Each row is a point on a landscape with many valleys, with its height.
A ball rolls from a point to the lowest of its 2 nearest points, and stops where none of them is lower. Distance is the straight distance between rows; heights are no part of it.
vifi: [126 117 222 118 142 150  94 120 107 148 172 140 156 132 168 141 144 160
 160 101 114 123 167 125 119 149 150 177 179 120 134  99 124 145  72 140
 155 187 141 147 135  94 114 160 119 153 132 155]  height 431
dela: [144 185  75 123 152 121 153 132 163 113 128 127 156 118 136 137 105 136
 160  94 168  97  60 158 130 129 129  96  60 124 144  73 154 138 139 126
 116 125 118 117 138 158 151 150 112 116 152  83]  height 215
Ludif: [140 160 128  91  61 119 135  96 146  50 118 110 141 123 160 109 155 147
 105 129 120 144 151 146 110 144 132  77 132 147 122 112 180 106 131 176
 111  77 179 106 107 138 104 114 143 134  88 125]  height 368
migal: [ 86 118 120 155 182 157 100 126 141 180 120 132 141  80 117 122  69 193
 152 123 214 140 121 137 128 127 129 192 113  78 108  78 135 143 142 109
 128 166  74 117 113 145 127 172 140  97 141 145]  height 676
fito: [121 110 115 171 124 152 113 124 125 157 116 143 116 142 115 104 158 164
 108 148 102 181 123  95 102  89 156 168 157 144 121 131 153 116 113 146
 156 142  93 134  86 122 115 115 153 120 122 179]  height 617
tugar: [134  91 164 148 129 118 112 138  80 173 171 154 176 143 120  94 139 116
 150 137  98 137 130 119 123 126 118 183 181  91 138 123 139 136  86 140
 151 168 125 149 159  85 142 132 145 153 135 154]  height 452
Fuz: [135 173  51  98  70 141 148 142 109  29 104 109  99 115 133 109  99 127
  75 152  98 111 109 132 135 143 153  73  83 143 130 124 105 111 147 119
  78  96 162 134 177 132 111 101 133 122 124  63]  height 257
vin: [105 117 132 146  93 149 109  95 126  87 111 139 115 100 127  94 142 164
  97 150 116 200 124 119 128  99 111 125 153 131 110 110 160  91 108 141
 148 124 122 156  50 145 120  94 174 101 122 158]  height 606
geri: [108 160  84 102  81 117 147 117 143  86 105 113  96 147 120 108 159 129
 117 123 111 134 126 150 143 133 123  91  99 136 123  98 122 137 129 111
 103 135  97 143 136 168 122 133 101  94 146 128]  height 344
Rugob: [141  84 118 145 117 132 144 107  96 131 132 122 106  90  61 145 167  90
 137 121  77 127 151 100 167  94 100 177 169 134  66 198  90 109 162  98
 110 114 157 124 145  59 129  57 138 125 107  94]  height 412
gef: [116  96  87 137  97 128 114 132 134  22 117  79  63 118 139 132  86 150
  94 127 117 149 102 174 204 152  87  84 110 102 121 103 168 113 128  72
  89 161 101 132 112 183 157  63 137  75 162 135]  height 386
kar: [111  91 126  94  94  97 156 163 115 125 109 120 134 154 127 203 174 101
 145 128 110  94 124 139 132 129 122 102 111 141 117 125  91 137 185  71
 103 123 194 162 145 122 104 125  75 150  93  86]  height 482
gok: [138 138 199 119 120  79 168  83 147 141 120 165 151 151 116 128 107 140
 125 108 145 133 144 105 101 155 185 127 190 127 160 121 134 165 122 138
 109  37 157 109 174 103 151 143 114 152  92 118]  height 642
boso: [144 184  62  96  88 160 112 141 116  18 103  90  53 100 106 141  89 120
  86 145 117 113 105 154 195 152 126  63  73 150 132  85  73  81 141 125
  84 121 161 150 151 165 118  85 121  93 191 102]  height 297
Lifug: [167 158  85 121 144 109 126 185  92 182 177 101 132 130 153 147 141 120
 104  82 114  85  82 138 141  90 122 110  58 130 126 103  80 165 167  84
  94 173 126 135 105 149 140 177 150 111 164 166]  height 453
tugeb: [156 161  87 123  81 106 139 156 151 177 144 104 113 122  89 196 146  99
 107 136 149  90  98 133 163 138 132  74  87 174 129 125  64 152 157 103
 117 120 183 132 127 191 118 104 140 102 118 110]  height 440
Gik: [114 135 201 122 167 161 108  89 122 104  88 136 153 164 175 149 138 130
 125 110  96 146 172 112  77 146 121 165 182 114 164 133 128 144 106 159
 130  92 175 132  63  78 137 166  76 162  78 164]  height 588
ral: [117 123 121 141 124 100 119 109 120 107 157 121 121 135 161  41  75 166
  83 133 193 157 114 133 111 122 129 124 122  98 148  70 176  97 101 159
 132 132  83  72 154 110 162 124 158 136 182 175]  height 210
dis: [ 98 190  84 158  86 139 142  93 117  87  80 119 115  59 142  95 123 144
 122 168 117 121 167 172 136 149 149  90 113 125  81 150  79  66 132 124
 139  92 132  86 158 166 133 122 149 126 102  82]  height 329
Fenob: [131 152 138 186 171 149 113  99 132 187 126 142 146  67 107 113 115 163
 160 129 145 118 134  89 133 108 130 129 125 172 117 155 109 115 114 160
 172 123 102 108  94 191 146 137 169 149 152 135]  height 255
Lanov: [103 102  78  98 138 103 156 159 127  94 152 176 128 172 165  90 110 145
 165 137 116 147  88 150 101 113 110 140  98  93 152 112 163 143 120 142
 122 161 107 137 141 122 154 176  94 137 128 111]  height 449
Bib: [116 178 119 134 118 125 148 138 160  85  98 133 174 123 155 121  98 126
 123 125 176 107  85 153 119 132 122  96  88 107 136 119 178 126 129 108
 143 104 136 104 183 132 125 111 121 171 128  88]  height 163
gom: [130 150 196  73 102  86 144 111 196 116 106 143 156 157 135 149 113 131
 141 100 181 113 141 132 127 171 148 108 160 129 166  79 129 148  99 131
 123  56 173 110 144 143 142 146  90 128 100 122]  height 634
letil: [103 112 127 137  95 144 133 102 125  58  76 123  82 161  79 107 130 101
  87 149 127 130 167 111 175 105  90 110 137 119 108 137 102 120 169 113
  98 100 167 165 164 139 120  67 123 145 146 101]  height 422
zale: [145 123 148 167 148 118 109 132  95 143 141 106 152 162 115 143 155 104
 120 140 120 127 105  80 143  86 146 135 123 143 124 143 150 159 176 134
 112 135  94 159 154 101 114 102 150 141 123 112]  height 454
fofu: [156  97 111 139 149 163 104 140 112 138 151 139 102 176 139 128 161 136
 120 165  91 155 152  85  97  82 152 124 121 171 153 148 107 150 139 169
 151 130  98 154  68 121 118 135 162 119 128 152]  height 630
sofen: [130 169  75 174 107 119 179 104 155 100  90 121 110  77 135 117 119 134
 122 186 100 139 113 155 132 131 160  66  92 127 107 119  88  99 150 131
 133 127 120 105 170 167 130 131 161 155 150  71]  height 298
butuf: [157 193 163 141 119 150 156  84 172 180 113 171 166  90 128 148 108 110
 128 111 132 111  99 145  97 161 133 153 124 101 106 142 142 135 124 129
 170 114 149 102 196  93 126 118 134 168 141 108]  height 548
tired: [116  90  35 140 151 119 117 136 136 142 155 148 158 124 144  66  83 144
 143 142 124 164  67 148 111  95 133 137  82  99 131  86 153 125 132 143
 122 151  82 120 129 126 155 153 163 124 153 127]  height 424
bero: [109  89 108  85 168 155 155 163 172 160 116 153 122 160 179 160 123 155
 177  99 161  96 100 126  73 130 132 160  89 129 156 104 102 147 118 129
 146 153 135 123 102  85 103 161  78 142 132 147]  height 321
kibi: [167  76 144 129 171 123 106 155 118 186 196 140 128 215 154 123 113 137
 158 152 134 146 158 104  73  99 150 160 135 134 201 130  94 148 119 185
 143 119 114  98  92  74 112 168 112 142  95 113]  height 417
peku: [116 179 183  99  93 130 168 107 165 152 100 136 113 124 131 155 172 130
 106 100 151 107 157 129 103 164 130 102 139 144 109 141 115 122 117 101
 156 115 152 127 113 152 101 123 131 118 113 151]  height 385
tem: [124 161 102 113  83 105 164 128 136 115 131 132 131 140 148  73 120 108
  74 141 111 166 147 114 123 153 169  99 134 125 103 167  99  54  94 132
 124  68 119 103 175 128 117  99 168 152 136 102]  height 576
zado: [107 112 109  88 129 143 141 185 102  81 104 143  92 187 157 138 131 142
 139 135 102 122 134 149  83 111  94  91 107 142 167 125 141 135 106 130
 155 142 122 157  51 143 136 155  71 120  96 156]  height 418
buled: [132 111 124 187 113  95 141 102  64 183 139 143 170 111  43 132 151  40
 125  97 126 137 110 122 136 115 120 161 124 119  98 132 119 117 118 124
 111 162 145 108 174  83 139 104 121 148 158 147]  height 433
bunon: [ 97 183 171  98  60 152 116  95 152  95  62 130 146  96 132 106 143 129
  95  84 127 150 172 163 146 171 123 152 155  87  56 120 153  75  83 121
 122 110 152 105 125 123 132 136 122 134 108 161]  height 585
sume: [159 116  96 178 180 116 122 109 135 188 157  98 177 112 106 144 123 110
 153 166 129 122 106 116 114 116 180 120 125 139 144 141 134 177 186 149
 136 111 117 138 139 119 116 123 151 123  91  81]  height 479
binur: [132 149  75 101 109 146 141 146 204  95 100 122 101 148 155  87 114 151
 128 129 120 104 102 166  77 136 145 126  98 114 151 103 174 107 105 165
 148 117 120  98 107 121 109 180  88 129 165 153]  height 347
pamat: [160 146 117 135  83 116 127  98 146  96 131 113 136 114 139 101 134 134
 116 166 102 129 136 143 135 141 147  52 124 168 126 130 167 114 146 196
 122  72 130 121 145 149 122  88 169 128 146 107]  height 340
Zafut: [134 136 127 158 119 111 130 176  77 129 126  76  38 109 101 177  86 134
  71 113 136 142  79 144 175 115  98 111  89 125  99 126 111 114 160  77
  73 182 102 168  80 215 155  98 138  70 175 167]  height 387
Midiz: [152 151  94 129 111 127 138 105 188 121 143 141 122 121 157  71  80 166
 125 131 123 110  96 162  80 151 169 117 112 124 152 141 172  97 124 201
 158  81 129  68 153 114 119 143 139 152 171 129]  height 310
kuru: [150 119  56 118 134  84 174 138  99 134 147 171 135 158 111  64 146  98
 131 130 102 128 124 128  90 127 167 126 123 140 140 163 117 114 108 178
  89  86 112  92 129  95 141 148 112 111 112 130]  height 325
nopek: [173 115  72  98 146 149 123 165 121 108 147 128  89 144 117 124 139  84
 110 185  78 144 102 109 151 102 145 158 134  88 148 182 103 159 156 134
  81 125 127 190 144 140 118 133 123  93 153  96]  height 357
sibon: [179 173 141 177 114 129 147 115  80 176 145 124 149  98  57 124 152  61
 102 135  72 127 144 123 131 143 106 165 162 142 109 155 107 147  87 148
 103 147 143 104 162 106 144  98 146 153 124 163]  height 458
lif: [120  94 122 114 126 134 123 130 115 108 133  97 107 154 133 198 187 103
 133 167 100 104 139 147 130 128 175 138 125 132 119 162  90 156 182  87
 106 174 164 159 132  98  64 119 111 109 111  71]  height 464
Gav: [187 169  77 107 134 175  99 129 125  52 105  94  45  93 101 164  78  95
 105 152 107 114  90 139 188 108 108  84  92  91 129  99  87 144 156 112
  61 141 143 170 153 182 147 121 100 101 208 111]  height 331
sudu: [104  71 131 113 166 151 126 205 108 104 130 141 104 203 153 146 128 147
 153 190  95 152 153 140 111 125 118 114 114 112 168 155 131 137 131 125
 163 185  95 164  87 116 132 163 102 122  99 132]  height 392
Tise: [ 95 123 189 111 162 133  95 106 121 106  92 177 100 140 126 102  81 142
 127 106 209 119 118 105 124 149 109 201 162 120 138 119 167 121 128 192
 134 109 115 134 113  88 140 149  88 135 162 150]  height 436
nes: [117 141 141 128 164 146  99  95 127 167  98 182 135 117 127  91  88  98
 109 123 193  88 107 102  92 134 108 171 157 129 150 144 147 111 120 178
 157  66 149  92 138  75 162 122  92 151 115 150]  height 460
divo: [146  46  96 108 133  75 150 135 124 149 136 146 104 138 101 129 170  65
 142 156  83 140 100  94 142 105 143 139 155 120 108 170 128  94 160 122
 118 118 144 136 153  98 157 109 157 150 155 117]  height 498
Fev: [150 155 176 141 149 112 158 104  93 180 143 127 151 118  77 118 129  79
 102 110 121 109 156 115  95 152 115 193 175 129 128 163  89 156  76 122
  89 124 150  73 175  48 150 120  89 169  95 137]  height 483
Niz: [139  54 154 124 147 164  87 172 131 156 176 119 153 162 194 122 110 160
 165 133 134 102 180 125 111  96  96 145 113 112 163  96 126 148 138 136
 175 156 131 142 115 107  89 158 134 154 141 140]  height 635
namak: [ 73 184 120 124  78 126 117  90 162  78  85  73 109 115 147 101 127 164
  85 103 154 151  96 192 142 169 116  84 100 117  97  87 155  69  94 113
 118 154  99  89  76 165 143 120 131 109 139 173]  height 285
bem: [103 128  91 110 163 137 119 139 129 130 125 147 148 166 122  98 127 134
 181 134 159 119 107 139 106 139 109 154 133 117 123 138 167 131 103 172
 149 127 116 106 145 121 136 136 105 117 116  95]  height 472
fifo: [127 129 162 134 181 132 113 118 122 116 135 163  98 173 156 117 103 171
 142 103 194 106 109  89  89  99 127 174 130 120 171 102 146 152 130 163
 142 118 105 129 121  87 143 174 116 144 152 145]  height 413
Zef: [179  94 104 104 132 150 117 198 176 149 167  99 135 163 142 172 139 112
 160 162 110 106 131 130 116 108 137 125 117 154 159 145 140 166 132 140
 136 146 135 146  91 126  71 142 108 127  82  95]  height 515
putis: [116 147  41 152 138  89 154 120  96 145 116 136 111 124  65  92 151  88
 106 158 109 138 141 126 116 127 152 122 134 146  97 161 112 125 147 149
  96  98 131  86 160 127 145 107 127 129 107 100]  height 271
Kib: [132  69 112 103  93  83 156 160 156 111 134 137 119 131 125 108 151 101
 158 157  62 139 137 114 155 123 142 110 155 140 144 161 128 110 145 131
 107  75 157 134 172 130 121 131 116 165 110  64]  height 520
zuv: [140 105 194 106  93 138 129 122 127 136 135 139 169 132 177 148 163 139
 177 123  73  81 147 147 103 132 136 112 174 147 175 147 129 146 120 114
 160 113 182 156 119 100 105 155  92 155  70 121]  height 562
luki: [149  76  55 142 157 100 154 138 101 185 162 156 126 162  93 116 159  66
 143 156 103 134 119 138  83 100 138 136  91 152 171 159 112  87 122 175
 149 132 110  93  78  80 130 132 110  86 112 163]  height 375
Vomek: [130 154 159 124  72 134 142 106  77 112 103 148 121 123  95 131 168 143
 111 112  98 120 170 107 119 103 146 121 165 140 101 131 135 131 167 103
 123  76 149 163 159 123 124 117 111 144  88  90]  height 221
dize: [125  97 127 114 142 133  94 122 116 105 128 106  57 158 104 129 160  89
 114 170 120 169 119  85 175 104 129 171 165 107 131 180  98 120 156 157
  79 113 120 171 123 151 141  88 167  91 157 140]  height 304
Sozav: [118 185 141 134 109 136 136  95 149 139 118 142 149 109 130  84 121 115
  99 135 140 155 151 132 109 159 133  98 158 128  97 168 141  66  85 156
 165  70 137  70 147 117 128  99 170 136 120 136]  height 561
Vipom: [109  86 107 182 116 123 120  93 108 128  83 124 130  78  67 124 149 100
 162 163 119 136 107 110 185 118 111 152 137 141  64 180  97 107 164 111
 104 131 133 143 134 130 156  94 161 123 151 107]  height 381
zimi: [132 128 198 111 124 125 143 127 140 141 149 118 161 133 159 169 173 142
 140  83 140 110 166 120 147 162 145 115 148 155 130 125 102 139  93  86
 153 167 147 143 138 145  85 131 136 131 146 146]  height 408
tudi: [165 116  85 163 192  91 194  83 144 221 162 120 166  77 115 139 110  93
 141 146  88 143  90 126  97 143 145 112 113 144 135 167 107 124 160 160
 151  97 128  82 119 144 132 108 163 141 109  90]  height 507
Rav: [ 57  77 193 138 146  93 116 146  86  86 112 136 129 162 136 118  97 164
 120 119 119 217 147 123 147 126 108 130 151 111 131 136 160 134 103  93
 107 165  78 175 107 150 158 123 109 121 111 144]  height 327
Mek: [106  92 177 120  78 131 134 120 123  96 102 149 133 111 108 108 177 131
 114 143 105 193 156  97 181 123 107 149 195 113  83 136 116 102 105 103
 120 113 144 166 111 132 111  80 162 117 116 138]  height 596
lokim: [ 82 133  99 161  79 144 119 108  98  66  78 117 130  60 104  91 131 135
 128 162 129 147 155 142 186 135 109 116 115 144  50 148 110  76 133 117
 103 118 154 105 154 152 136  81 167 120 138 112]  height 355
Sazo: [ 84 166 166 123  97  95 123 131 103 108 132  89 103 156  92 158 146 133
 118  87 156 126 145 133 142 141  92  88 101 146 107  92 153 132 136  91
 125 169  94 153 101 171 144 146  95 111 167 145]  height 376
tus: [120 121  92 110 174 146 118 150 109 105 126 126 145 114 124 185 147 100
 179 146 146  93 103 109 136 138 123 118  80 186 117 174 109 169 152 104
 109 161 130 171  96 135 136 126 143  90 100  84]  height 104
nuzup: [124 132  59  94 149 122 140 142 128 124 125 160 135 110  93 138 143  76
 134 163 122 120 128  96 138 129 116 113 116 171 111 175  97 168 148 114
  90  98 140 139 144 132 147 101 141 123  88  67]  height 201
rele: [121 112 107 157 174 188  92 162 131 168 131  92 137  94 147 142 123 135
 141 140 138 108 134 108 127 108 116 136 134 133 123 149 138 135 123 109
 192 174 125 145 111 150  77 105 165 130 116 135]  height 115
palur: [118  88  92 115 134 121 156 112 119 138 148 128 105 125 100 147 182 123
 133 143  62 126 170 115 139 127 160 168 166 139 105 189  93 145 150  79
 132 152 142 145 134  82 102 102 125 123 101  69]  height 439
baf: [157 201 181 118  67 184 140  80 139 128  82 152 142  85 113 144 136 118
 111  74 125 110 198 156 125 157 100 157 147 104  64 163 111 121 119 103
 116  77 168 109 158 122 148 154 111 140  76 137]  height 595
las: [175  43 154 147 130  94 144 143 106 180 168 144 146 144 122 125 158  86
 140 135  70 122 118  99 129 112 127 128 180 142 154 168 125  98 103 147
 157 119 153 128 124  81 116 113 138 163 132 159]  height 474
vomon: [114 159 163  89 104 117 129 111 139 104  98 165 141 116 148  94 117 132
 111  96 147 131 169 147 121 177 151 144 173 115  77 145 147  62  88 153
 139  70 152  69 187  74 157 145 134 168 132 135]  height 574
luzu: [ 88 149 132 152 175 190  92 107 152 167 112 116 124  99 139 131 109 157
 140 117 159 109 154 115  70 129 128 157 147 144 134 124 127 138 111 143
 199 140 124 120  83 151 119 139 126 120 136 173]  height 189
lar: [161 175 135 197 155  95 152  92 149 203 133 141 180  83 105 135 100  89
 136 129 159 134  92 128 120 139 138 114 115 132 125 158 109  91 126 149
 155  94 134  59 168 114 153 102 148 163 134 106]  height 531
nede: [129 130 124 148 167 155  90 162 142 137 107  77 115  73 144 148 115 140
 121 147 134 140 165 116 184 100 118 119 120 109 112 116 132 119 151  98
 137 158  92 153 116 208 113 121 205  98 136 149]  height 190
sil: [ 91  71 191 137 157 105 106 156  71 103 126 136 129 174 156 123 138 135
 159 187  92 165 153 111 128 121 109 118 166 123 169 159 124 117 122 120
 138 160 108 173 115 102 157 157 113 161  97 147]  height 360
Nefer: [104 147 155 149 178 139 118 105 114 164 152 107 167 110 130 178 122 141
 173  93 214 105 129 131 102 155 140 174  90 122  98 103 126 165 151 108
 125 184 137 123 151 104  93 153 116 126 140  81]  height 503
Dedom: [116 148 154  99 134  91 137 140 118 122 155 110  96 164 149 139 129 153
 115  70 178  87 109 142 121 152  88 102 113 123 159  77 153 145 127  80
 122 165  87 119  87 145 162 154  91 120 153 168]  height 401
dofiv: [120 202 135 144 112 107 104  83 138 101 124  97 145 130  88 119 120 134
 114 129 152 140 151 131 128 153 143  71 127 158 112  85 162 129 125 170
 122 101 112 118 163 157 138 113 146 131 149  88]  height 369
kivu: [134 127 179 121 176 149 111 106 148 134 121 148 131 143 150 140 140 124
 124 121 118 109 170 106  95 158 156 208 210 147 160 171 129 158 105 151
 130 111 155  85 114  54 120 141  75 148  56 146]  height 601
lak: [184  64 133 127 172 108 139 116 139 183 227 135 148 165 130 144 112 150
 166 145 119 109 132 129  79 135 150 158 164 144 180 166 124 177 116 153
 154 114 143  77 107  40 105 136 114 130  89  71]  height 456
baru: [158 156 115 176 159 148 127  91 118 176 122 140 127  68  82 137 137 146
 159 123 107 117 124  99  91 119 129 136 167 182 103 188 134 121 111 161
 178 104 134  90  95 116 124  97 150 140  80 124]  height 234
mos: [115  89  88 139 194 154  73 177  97 133 151 139 138 113 110 126  88 144
 161 135 129 144 122 116 149  75 129 149  78 111 111 138 132 140 148 104
 127 181  47 179  94 148 153 183 187  89 133 134]  height 658
giv: [142  75  56 103  97 149 115 169 177 102 136 150 124 105 144 113 123 140
 137 162  99 143  89 156 169  97 116 107  84 118 122  92 146 124 128 114
 123 171  93 155 119 150 139 144 173 104 165 142]  height 397
fale: [141 203  88 145 102 112 110 168 106 139 131  94  73 107  95 165 115 110
  82 117 131 123  91 147 185 115 110  69  80 142 118 101  76 125 157  91
  99 160 139 136 115 219 147 140 121 107 164 141]  height 414
sufop: [145 134 157 118 157 123  92 146 124 165 183 115 162 144 136 191 125 158
 156  99 193  68 142 139 108 127 173 107 109 157 128  85 146 173 147 121
 141 155 132 136 124 116 106 163 140  93 107 113]  height 484
desub: [138 102  75  77  77 128 138 171 150  91 112 113  91 132 144 143 143 108
 119 153  99 117  74 149 183 115 108  97  83 123 139 121 126 116 145 106
  87 150 116 170 134 155 119 104 112  91 174 131]  height 372
Zar: [121 134 158 112  58  84 149 173 129  87 112  70  83 183 148 147 130 116
  78 116 124 155 124 169 153 137  91  75 127 107 154  96 148 102 133  91
  94 137 153 130 128 190  99 108  81 164 135 143]  height 512
Gubim: [112 105 101 108 176 143 101 177 108 156 149 150 128 114 131 120  73 168
 152 115 142 153 150 167 139 106 106 147  72  82 113  72 139 152 123 101
 124 176  42 150 120 158 138 183 137  65 132 160]  height 667
nel: [143 136  86 128 124 152 118 140 103  66 113  71   4 103 101 180  67 118
  79 116 118 150 101 166 201 132  93  81  99  91 122  85 102 122 153  95
  59 168 111 159 100 199 154  97 102  57 191 159]  height 361
Folu: [164 124 206 130  96 129 116  97  77 107 131 145 131 119  97 157 158  87
  94 132  79 108 162  91 161 136 123 135 178 154 123 163  94 163 137 114
  96  90 191 173 157 119 134  79 142 149 111 107]  height 267
numi: [105  93 111 142 118 158  91 147 145  78 125 111 122 133 150 101 101 165
  91 112 131 183 124 111 148  87  93 112 128 118 144  87 175 126  99 114
 162 149 105 154  55 183 127 114 183 119 145 167]  height 615
Dipen: [135 124 136 165 174 129 117  94 119 197 174 161 177 103 131 106 131 159
 171  80 161 117 142 105 145 115 126 168 102 134 128 137 128 146 149 128
 155 126  96 113 152 140 137 136 176 119 162 134]  height 309
pel: [106 148 150 116  67  87 145 172 118 155  98  91 103 181 126 150 155 106
  88 112 121 117 129 150 131 135 103 108 146 117 125 121  76 115 140  72
 112 119 196 129 130 166 112 115  73 158  99 141]  height 499
Lodol: [113 149 209 131 113 123 135  63 142 102 123 134 180 136 162  84 135 151
  97  98 132 158 134 127 138 137  95 142 161  76 145  75 157 128  90 131
 133 135 102 135 140 112 151 136 132 154 167 163]  height 204
zon: [ 77  84 120  96  63 138 132 138 119  21  78 120  55 137 110 124 108 134
  74 138 133 155 138 160 186 127  90 113 117  95 109 106 105  88 143  81
  86 123 147 154 123 165 114  70 117  96 158 129]  height 403
laf: [130 144  93 115 125 105 140 179 108 155 170 104 105 144 156 121 104 145
  77  80 132  86  64 145 146 125  86  95  90 120 159  98 121 135 124  56
 129 174 103 127  75 173 176 152 121  96 174 178]  height 425
vipop: [139 132  68  81 194 170 145 151 155 188 153 149 159  99 176 141 106 124
 157 109 139 139  86 137  82 132 119 144  56 113 140  96 106 162 129 139
 140 170 118 138 101 135 120 172 110 108 132 132]  height 264
vokup: [130  92 101 182 116  62 131 106  82 157 144 155 147 129  90 134 168  59
 156 113 125 135  97 145 123 105 144 131 104 129 135 131 148  79 140 147
 136 155 123 107 133  96 134 132 107 102 129 167]  height 411
Ginud: [174 144  75 157 145 148 134 161 158 131 123 103 120 105 124 143 142 125
 155 192 114 126  97 131 128 104 140 124 114 140 147 133 140 158 156 166
 118 113 134 142 121 176  88 116 139 110  93  91]  height 502
Zop: [131  76 136 108 121  81 154 157 153 153 163 151 159 147 147 104 125 135
 199 163  99 117 126 128 113 134 136 114 145 142 175 138 136 127 126 158
 123  81 148 124 150 124 124 169  63 187  98  67]  height 537
fuvef: [148 152 108 150 121  81 152 101 113 181 146 140 145  99  94 106 108  88
 109 115 158 124 130 151  86 164 167  96 130 141 112 154 132  54  86 164
 148  73 136  25 182  88 134 103 134 139 122 146]  height 547
gov: [ 91 171 157 137 121 123  89 117 108 102 118 100 144 153 101 119 129 143
 162 111 169 137 141 153 121 154 110 117 113 134 102 106 199 126 104 163
 133 148  94 133 115 154 150 145 107 110 140 123]  height 396
setab: [ 89 120 166  94 124 142 157 134 156 135  71 142 130 139 170 123 158 167
 138 118 136 109 130 122  93 141 132 147 138 119 134 120 138 126 106 109
 143 129 115 126 113 103 114 143  83 146 111 181]  height 358
Buniz: [129  83 112 153 172 155  75 171  91 149 159 145 128 176 108 115 107 151
 156 131 117 147 151  98 119  56 119 143  80 134 128 121 132 130 151 152
 170 148  63 146  93 100 148 167 180 115 141 156]  height 646
nufo: [102 156 156 128 100 139 115  69 172  84 125  86 140 127 157 105 108 156
  77  85 133 171 107 151 141 149  94 127 145  69 133  67 202 112  90 123
 140 155  77 112  91 128 134 124 122 130 142 165]  height 246
zisal: [131 137 204 117 117 128 120  77 148 109 139 126 142 169 176 150 162 148
 129 107 104 127 168 125  90 130 129 108 152 138 178 118 142 161 124 149
 153 123 160 154  54 129  98 152 116 128  92 159]  height 575
Paluk: [114 144  83 121 192 156 148 170 156 190 132 119 157  73 143 157 109 128
 151 116 162 125 103 121 135 135 113 137  77 130 106 115 111 121 121  96
 158 172 106 121 133 174 116 125 151 123 127 102]  height 194
Vun: [145 103 133 144 161  74 163 124 107 171 154 167 123 196 142  87 131 130
 150 133 157 129 108 107  81 116 153 165 143 109 183 140 109 129 122 170
 117 106 116  97 139  81 137 167  91 140 124 142]  height 373
Benot: [155 141 117 156 139 110 133 118 154 133 163 112 133 150 156  61  93 136
 113 145 161 126 136 129  95 112 128 111 130 105 168  85 193 139 132 182
 141  99 104  92 141 139 133 152 150 142 161 138]  height 261
vuri: [126 176 184 148 121 148 104  86  87 142 109 168 148  99 103 117 149 149
 139 100 129 105 138 101  92 124 137 151 148 174 111 173 172 138 133 140
 129  92 128 149 106 112 135 134 120 150  98 138]  height 164
ges: [143 108 164 136 127 144 139 141 135 138 139 122 168 116 124 165 168 114
 149 120 120 117 138  94 158 127 131 130 135 140  95 135 120 161 130  85
 141 163 147 152 181 105  95  98 159 156 152 109]  height 429
datun: [115 116 163 135 141 158  81 132 122  86 114  76  76 112 119 153 136 136
 110 141 151 172 136 101 197 105 107 160 128 111 112 122 130 129 168 120
  97 160 102 199 103 185 120  82 176  81 154 134]  height 247
sodov: [136 117  80 124 183 166 123 144 117 117 109 123 108  63 122 176 134 111
 160 156 124 117  94 128 164 124 123 130  72 133  95 155  81 157 162  94
  92 202 112 182 102 170 141 154 148  75 161 129]  height 195
Zumos: [156 148 154 139 152 194 152  93 161 178 115 144 154  83 136 163 139 134
 144 119 116  90 118 153  86 162 155 188 145 100 119 128 150 153 117 143
 171 159 150 110 154  67 104 135 123 140 142 155]  height 560
geli: [138  94 184 110 128 133 128 108 133 176 124 168 150 127 175 111 116 159
 189 124  96  88 148 145  93 131 125 151 183 122 175 141 129 117 133 141
 153  65 167 128 140  76 137 164  48 171  83 117]  height 552
Geger: [ 82 184  95 114  47 114 132 134 135  92  95  91  93 140  99 113 148 136
  87 102 136 146 136 179 142 163 127  94  99 135  69  92 101  75 103 107
 104 130 152 101 123 174 124 117 124 101 138 148]  height 315
pesod: [142 157 219 123 103 145 136 108  76 104 142 124 171 112 129 163 153 116
 121 118  81 113 186  97 119 163 165 134 187 157 124 133  82 184  83 107
  77 129 186 162 146 107 105 123 125 171  75 105]  height 305
Sor: [116 135 199  83 163 161 109 119 180 120  81 167 137 104 133 155 124 106
 132  77 154  82 152 109 142 169 102 191 191 150 134 134 120 123 101 157
 153  95 155 102 112  71 115 150  69 131 104 160]  height 616
Dib: [105 172  86 117  82 107 134 145  98  54  95 103 144 132 145  90 102 148
  92 111 139 100 105 126 110 128 155  95 101 135 107 132 154  98 137 116
 102  85 143  92 201 102 145  98 130 171 117  78]  height 211
Puvu: [153 116 186  71 130 132 103 126 200 148 117 175 147 145 158 164 102 142
 163 100 194  77 121 131 127 165 120 150 166 146 168  93 136 151 101 170
 143  88 177 106 128  85 135 134  76 138 101 145]  height 626
zadu: [ 83 104 127 116 103 103 152 150 113 101 102 140 135 142 129  64 140 127
 105 138 128 178 142  94 144 126 132 119 160 113 105 127 125  95  84 110
 119 114 113 134 157 147 131 102 144 146 131 133]  height 587
mag: [135 141  98 168 135 130 138 121 171 149 114 115 117  78 110 119 115 119
 114 168 120 160 154 122 178  99 134  97 100 110 109 124  80 119 148 116
 137 137  89 129 170 189 133 126 192 132 169 109]  height 251
bas: [ 92  90 171 148 148 148  89 156  90  90 126  92 122 159 129 145 138 149
 127 135 129 176 154 115 150 112 130 167 140 109 101 162 162 146 121 107
 125 194  99 175  79 147  99 122 155  91 110 158]  height 294
Leb: [125  93 145 126 129 159 100 153 147 121 151  95 133 160 178 123 104 164
 108  94 122 124 159 128 105  83  86 114 116 100 170  55 155 141 121  92
 188 157  99 153  64 148 106 142 139 131 151 186]  height 624
kote: [155 145 113 121 120 109 130 151 150 151 160 111 133 136 133 193 150 126
 126 101 144  86 128 134 135 118 155  91  89 164 146 101 108 185 177  92
 121 151 119 144 142 155 114 152 148 101 133 121]  height 465
tefek: [129 130 128 107 139  96 162  81 165 157 128 174 153 124 108 140 106 127
 149 123 178  94 114 130  94 164 161 159 142 126 138 137 134 181 164 136
 128  59 152  95 173  84 138 121  97 131  77  75]  height 651
Tiri: [160  80 140  94 176 105 128 176 149 144 202 111 128 152 134 169 140 130
 175 144  94 130 141 105 134 115 140 136 167 159 154 162 109 171 116 121
 143 147 120 128 124  79 111 139 123 145  73  59]  height 489
sizag: [118 141 179 160 110 111 120  76 117 158 137 161 162 124 138  59 101 143
  94 109 180 139 106 122 142 131 119 159 136  86 133 103 148 106  89 141
 132 130 104  90 173 103 161 120 134 148 185 177]  height 156

Where does a ball stop that starts at each point below?
kote | Bib
Puvu | rele
Fev | tus
Lanov | sizag
las | rele
zale | rele

Call two points neighbours if one is among the 2 nearest of the other. Go from one point of each pair to the other, from neighbour to neighbour, staying as low as possible. Name the highest point that can't be avoided.
rele, vuri | Fenob
Sazo, pamat | gov
pamat, Bib | kote
